Each row is a point on a landscape with many valleys, with its height.
A ball rolls from a point to the lowest of its 2 nearest points, and stops where none of them is lower. Distance is the straight distance between rows; heights are no part of it.
Toka (h 527): [-11  32 -32  -1 -11   4  26 -38 -15 -14  38   8 -14  -6   7  -2  -4 -14
  15  10   3]
Sop (h 256): [  2 -11  -1  22 -22   0 -28 -37  -2  -1  13   5  -3  21   2   0   3 -17
  13  -6  -7]
bunel (h 346): [ -4  27 -21   0   7  -5  21 -19 -43  12  33  11  -8 -14 -12  -2 -20 -13
  33  24  16]
vek (h 328): [-32 -10  12  11   7 -57  23   8  25 -11 -22  -9  21   5  12 -24  15   6
  20  20  -6]
Zezuk (h 627): [  4  -5   9   1  -3  -2 -16   5  17  16 -20 -23  17  15   6 -33 -11  19
 -22   4 -20]
vuba (h 257): [ -4 -31  33  -4  18 -29  20  24  10 -11 -23  -8  14   7   8 -18   7  -3
  28  34  10]
remu (h 448): [  2 -18   0   3   6 -22   0   9  16 -36 -39   3  -2  -4   9   5  22   4
  14  -7 -16]
bon (h 520): [-12  23  -6  10  -7  23  25 -24 -18  -6  21  -3 -19 -11  -8  31   9   1
 -14 -24  15]
dufa (h 577): [  2  33 -24  11 -22  23  29 -26 -12   3  14   6 -15   0   2   4  -2  -7
   0  13 -16]
maso (h 490): [ 19 -13  -1 -23   5 -26   8  10 -11   4 -25   0 -19   8  22   7  -3  -8
  -2   5   5]
fugo (h 183): [ 19  -5  33 -11  15 -19  22   2  34  -5  10  11  -6 -13   5  -6   7  -6
 -17  11  10]
Kuvil (h 590): [  5  15  -4   6 -31   6  12 -16 -22  15  45 -10   8 -13   4  -8  -9  -4
 -10  -2   7]
birab (h 631): [ 26  16 -18  20 -20  26  13 -22   6 -13  25  16 -14 -11  -4  -3   7 -13
 -10  -6  -3]
Saf (h 430): [-15   8   4  13 -10  14 -18  -6  -3  -5   9  22 -25 -24 -12  18  -4   2
   7 -14  11]
doz (h 484): [-10  25   1   7   2   9   1  -8  10 -12  22  27 -23 -15 -12  11  -8   9
 -17 -40   8]
Rasop (h 320): [  9  -8   7 -14  -8 -15  14  -9  10  -2  19   1 -20 -16   9  15  -8  14
 -24 -28  -9]
libe (h 522): [  6   4  24  11   1  -7   6   9  -4 -14  29  34 -11 -11   3  10 -11  14
 -20 -28  15]
Tek (h 94): [-14   2 -13  10  -7   8 -29 -42  -7  -3  -5  -4  23   6 -16  -3 -13 -22
  15  -1 -15]
gofim (h 518): [ 22  -9  18   2   2 -31   0  23  -3   3 -19 -11 -15   5   8  -6  11  13
  -3   9   3]
Vano (h 330): [-27  12 -15   6  -7  35  -4   3 -21   8  -7  -1   0  19   6   0   8 -26
  10 -10   8]
tiko (h 214): [ -5  13 -12  -1 -12  18  10  -7 -32  15  21   6  -6  -6 -21 -12 -31 -19
  18   8  -3]
vor (h 44): [ -2  -8 -12  -1 -17   3  -8   1 -19  19   0  -8  -6   0  -6  -6 -26 -16
   9  -7 -17]
lizum (h 217): [  2  -6 -31  25  -7   3 -17 -15 -10  19   6  -5  -2  26   4  -4 -11 -12
  28  -1 -17]
dobek (h 364): [-19   0  -1  17  23 -27  17  21  15 -39 -36 -36  32   7  11  -2  13  13
  14  37   4]
Domig (h 476): [ -4  22 -16   0 -18  -3   2 -26 -13 -20  47  23 -14   0   7   8 -17  -5
  -4  -1  26]
mesom (h 283): [-17  31   4  11   9   4  25 -28 -30   8  46  16 -11   4 -19  15  -5   9
  15  -7   0]
fub (h 226): [-28  -8 -15   3  10  24 -11   4 -14  13 -21  -4  29  31   9  -9  -9 -16
   1  -7   7]
rar (h 314): [-10 -20  -7   5   2  31 -32 -15 -13  -5 -20 -11  33  12  -9  -2  -8  -2
   2   6  12]
zukor (h 443): [ -1  -9  21  -6 -18 -20  -9  -8 -11  -5   7   0  15  -8   6   4  12  -3
 -10 -29  -3]
padu (h 442): [ 20  -3   4  -4  -3   2   5 -13  -5  13  -7  10 -19   6   9   4 -17 -18
 -11   8  10]
nime (h 720): [  1   0   5  -9  19 -32 -14  28  22  10  -7 -11  16  -4  12 -13   0   0
   4 -11 -24]
peg (h 372): [ 18 -13  -1  -5 -10  -9  -6  -9  14 -14  -8   6 -30 -13  14  15   4  -5
 -18 -10 -15]
guzas (h 699): [  9  18  16  -7  19 -23   0  19  21 -21 -31 -30  -7  -8   2   6  14  -4
  -3  11 -14]
Sed (h 591): [ 10   6 -13 -18  -5  15   6  -3   2  -8  33  13 -35   4 -16  11  -4   3
  -8  -1   9]
nezi (h 349): [-14 -14  14  10  27 -41  16  -1  27 -28 -41 -21   8   3   6  -2  25   0
  18  27   0]
Fase (h 709): [ 11  -1 -18   0   0   1  -2  11  -8   7  -5  -5 -14  18   2  -1  22 -18
   3 -30   3]
fira (h 340): [ -4 -29   7 -13  18   6 -34   3  -7 -18 -14 -17  44  26 -12 -13  -3  12
 -11   8  -2]
domit (h 707): [  4  12   2  -3  15 -24  18  23  22 -11 -43 -36  12 -21  -7 -19   4  15
   9  25  -6]
losuk (h 713): [ -1   0   2   3  22 -26   6  28  26   0 -29 -37  13 -10   0 -34  -7   7
  -7   2 -25]
Muli (h 603): [ -7 -13   1  11  -5   6 -25   3  17  -1 -36   2  12  26  12 -32  -3  -7
 -16  -1  -7]
vamik (h 259): [  6  -3  11 -13   0 -11   9  -1  19  23  -2  15 -12 -19   1  11   9  24
 -19  -3  -6]
Soz (h 568): [ 15 -21  -9  -8  -4   0  -9   2   1  10  19  18   9 -19   4  17  -3  -6
   0  -1   8]
papu (h 337): [ -4 -30 -10   5  -1  34 -12  20  14  12  -2 -16  16  21   0 -14   6   3
   1   3 -11]
lur (h 502): [-14  14 -10  -2  -5  17  -9 -23 -11   7  15   1  -1   1 -12  23   3  -7
  22  16   2]
vabe (h 250): [ 10 -13   7 -16   8  13  13  28  18   9  18  -8  -9  -6   4   3  10  -9
  -6 -10  -6]
vot (h 224): [ 17 -21  38  -4  21 -20  19   9  24   1  -9 -14  -4  -6  13 -17   2 -15
  10  17  10]
tiz (h 715): [ 12  23   7 -10   0  -6  -3  12  11   6 -19 -20 -11 -12   2  -1  19  -1
 -20 -17 -14]
moziv (h 467): [  3  22 -23  14 -11   1   8 -22   3   6  22  31 -17 -25   4  15 -35  10
 -12  -1  -2]
vezi (h 416): [ 18  29 -27  20  -5   9  23 -26 -13 -27  44  19  -8   1  -5   7 -27  21
  -6 -15  36]
vov (h 552): [ -9  17  -6  23 -38  12   0 -10 -21  11  18   0   7 -28  12  11 -18  -6
   3  13  -6]
zubo (h 383): [  4  13   7 -15 -24  -3   4 -13 -18   2   8   3  -5 -19  -8  13  -4   8
 -24 -19   3]
Pana (h 579): [  5 -11  -6  13   6 -11  -6  15  11 -12 -23 -14  12  19  25 -19  20  -5
 -12  -5  -2]
vad (h 453): [ -7 -30 -19  -4  -7  -1 -34  29  -4  10 -15 -15   2  -4  -1  -6   2  10
  19   3  -5]
Tam (h 675): [ 19   3 -28   6 -10   8   9 -17 -14  -2  20  16 -18   7   1   8   3 -22
  -3 -29  -1]
Vaze (h 731): [  6  -2 -27  13   9   4 -30  15  -9  13 -22 -19   4  17 -12  -8   5  -2
  -1 -25   5]
Sisug (h 674): [ -2   0  10  -2  14  19 -39  18  13   0 -19 -12  12  13 -20  -2   1   4
  14  13 -13]
nela (h 500): [ -1   1  -1  -8  -7  14  20 -24 -14   0   2  38 -24   8   8  14 -26  -6
 -24  -4   7]
Degaz (h 249): [ 11  -9  31 -22 -11   5   7  -3 -21   6 -23   3   1  -9  -3   4  16   8
  -8  -3  21]
Zav (h 462): [-26  27  -5 -13 -27  17  10 -28 -19   3   4   2 -13 -18   7  15  -4 -13
  -8 -17   6]
zaz (h 485): [ 13 -10  14  -3   0  -5 -21 -16   1   6  -9 -10  27  -1 -10   1  28  -8
   1 -15   2]
fite (h 253): [-10  -2  15 -22   6  -7  -7  -2 -10  21 -33 -18  -3   1 -11   5   4  20
  -4 -13   8]
gilom (h 291): [  3 -26  -3  -3  18  16   6  30  25   8 -12 -25  13  -6  17  -5  16  11
   3  -2  -9]
zifi (h 244): [ 16  -1  24 -15  14  -6   0  -3  21   7  -2   9  14  15  19   2  11 -17
 -19   4   2]
Pon (h 414): [  9  29  -3  15  -2  20  19  -8 -12  11  33  30  -6 -14  -4  21 -15  19
 -17  -1  15]
kipo (h 290): [ -2 -14  35 -23  10  11  22  30   5 -11  -6  -6 -10   2   8   4  14  -6
  -2   5 -16]
zuzum (h 309): [-10 -24  -1  -1  26  -7 -18  21  13 -27 -22 -24  33  17  -7 -27  -7  33
 -11  19 -12]
bep (h 88): [  6 -18  35  -3  12 -12  17  14   1  19 -13   5  -6  -3  -4 -22  11   2
  -4 -27  -3]
kadi (h 438): [-10  13  -5   3  -9  10 -32  -7  -1  22   3   0   5   2   1   4   9   4
   2   4   5]
neri (h 338): [ 11  27  13   3  -5  17   7  -6 -22  17  26  23   3 -10 -21   9 -15 -11
   2  10   1]
morik (h 569): [-12  15 -35   4  -4   5  10 -19 -19 -13  28   0 -13 -21 -13   8   4 -19
  38  -4 -18]
Noz (h 647): [  7   6 -19  -6   1  21 -22  13  -6   2  -9  -3  20  -6 -34  13   7  -1
  15  16 -11]
zono (h 174): [  2 -12  19  -7  10  -9   7   5   9  17 -37   8   5  -3 -13   0   9  20
  -4 -12 -19]
motef (h 689): [ -5  -5  23  -7  12  -8 -27  27  21 -17 -26  -2  -7   9   3  -4   9   2
   1  15 -12]
Kozol (h 248): [  3  14 -12 -11  -1   7 -34 -15  -3  -4 -15   0  17   6  -9   5 -11 -36
   2  -7  -1]
Lobot (h 355): [ -6  43  -6  17  16  14  28 -40 -13 -20  55   7  -5   9  -9   8 -13  17
   5  -8  16]
pebu (h 286): [ -9 -30  18 -14  17 -20  -4  21  13 -10 -31 -18  30  11  -1 -29   2   5
   0  16   1]
lov (h 418): [  1 -22 -11 -18 -11  -1   6   7  15 -18 -17  -1  -3 -10   6   8  16  -6
  -2 -19 -15]
Ralet (h 329): [ -6 -16 -25  20   9  25 -21   1   0  17   0 -14  15  36 -19 -11 -10   4
  20   2 -15]
lek (h 544): [  9 -29   9 -15   2 -10  -6  22   8  16  11   2  17  -5  28  12  -4  -6
   3  15   6]
gif (h 504): [  4  16  -8  18 -24   0 -10  -4 -14  14  21   4 -12 -10  13  22   3  16
  -8  16   6]
toz (h 545): [  6   1  36   7  12  -9   3  24   7  10  24  21 -22   1   9   2   5  10
 -13  -7  22]
bapo (h 624): [ -9  10 -18 -12   3  16  28 -14  -9 -15  39  33 -16   5 -24   9 -20   8
   8  11  10]
lat (h 487): [  3 -12   8 -18 -10  -3   5 -11  18   8  13  16 -15  -9   9 -14 -16  -9
 -23  -1  24]
vunur (h 550): [ 22   3  -9   5 -10 -11 -21  21  -7   6 -14  -8  11   7  17  -6  14  11
  -8  12   1]
paniv (h 321): [  3 -27 -10   4  12  18 -16  26  18 -11 -25 -29  31  -9  10 -13  -7  25
  -1  18  -6]
ruku (h 353): [-12  12  10  -7 -19   6 -20  18  -2   9 -15  13 -21 -14  -6  11   8   9
  -8  -1   1]
ven (h 376): [-33  -6   3  11  25 -29  26  16  18 -40 -25 -41  27  29 -15 -34   7   6
  13  25   8]
numu (h 521): [ 15 -33  -5 -14  13 -10   3   2  -4  18 -22  -5  15  20  17   3   3  -4
  -2  16  12]
mag (h 294): [-22 -11  28   7   1 -29  18  30  11   0 -23   3  12  -2  10 -20  24   9
  15  12  11]
lidu (h 178): [ -1  -7  24   0   4  18   0   7   7  25   7   3   4   4  -9 -12   1  -7
  -4 -20  -7]
rore (h 417): [-14 -11 -13  -9  -6   5 -18  36  -7  25  -3  17  -6  -6  -8   7   1  14
  10   1   3]
Pime (h 606): [ 20   1 -14   2 -14  11  -7  13   0   0   9  22  19 -20 -13  12  20  -1
   9   1 -14]
boga (h 180): [-29  29  -1  25   6  -3  12 -47 -16   2  28  -5 -26  -7  -7   6   5   6
  24  11  -9]
tusi (h 551): [ 19  16   4 -18  -2   6  24  -5   5 -23  19  25 -28  16   5  12 -22  13
 -33  -4   3]
gude (h 524): [  2   8 -15  10   1   7  -8 -32 -11 -11  31   7 -20  -1   1  25 -15 -15
  16   7  22]

Where does a ball stop that starts at each point below?
nime | maso
dobek | fugo
ven | fugo

Call two points neighbours if one is among the 2 nearest of the other. Go from one point of each pair to the other, from neighbour to neighbour, staying as low as possible. Name the highest point that can't be avoided.
fugo / vor | papu
Tek / lizum | Sop
vor / fub | fira
bep / Degaz | fite
gilom / fugo | paniv
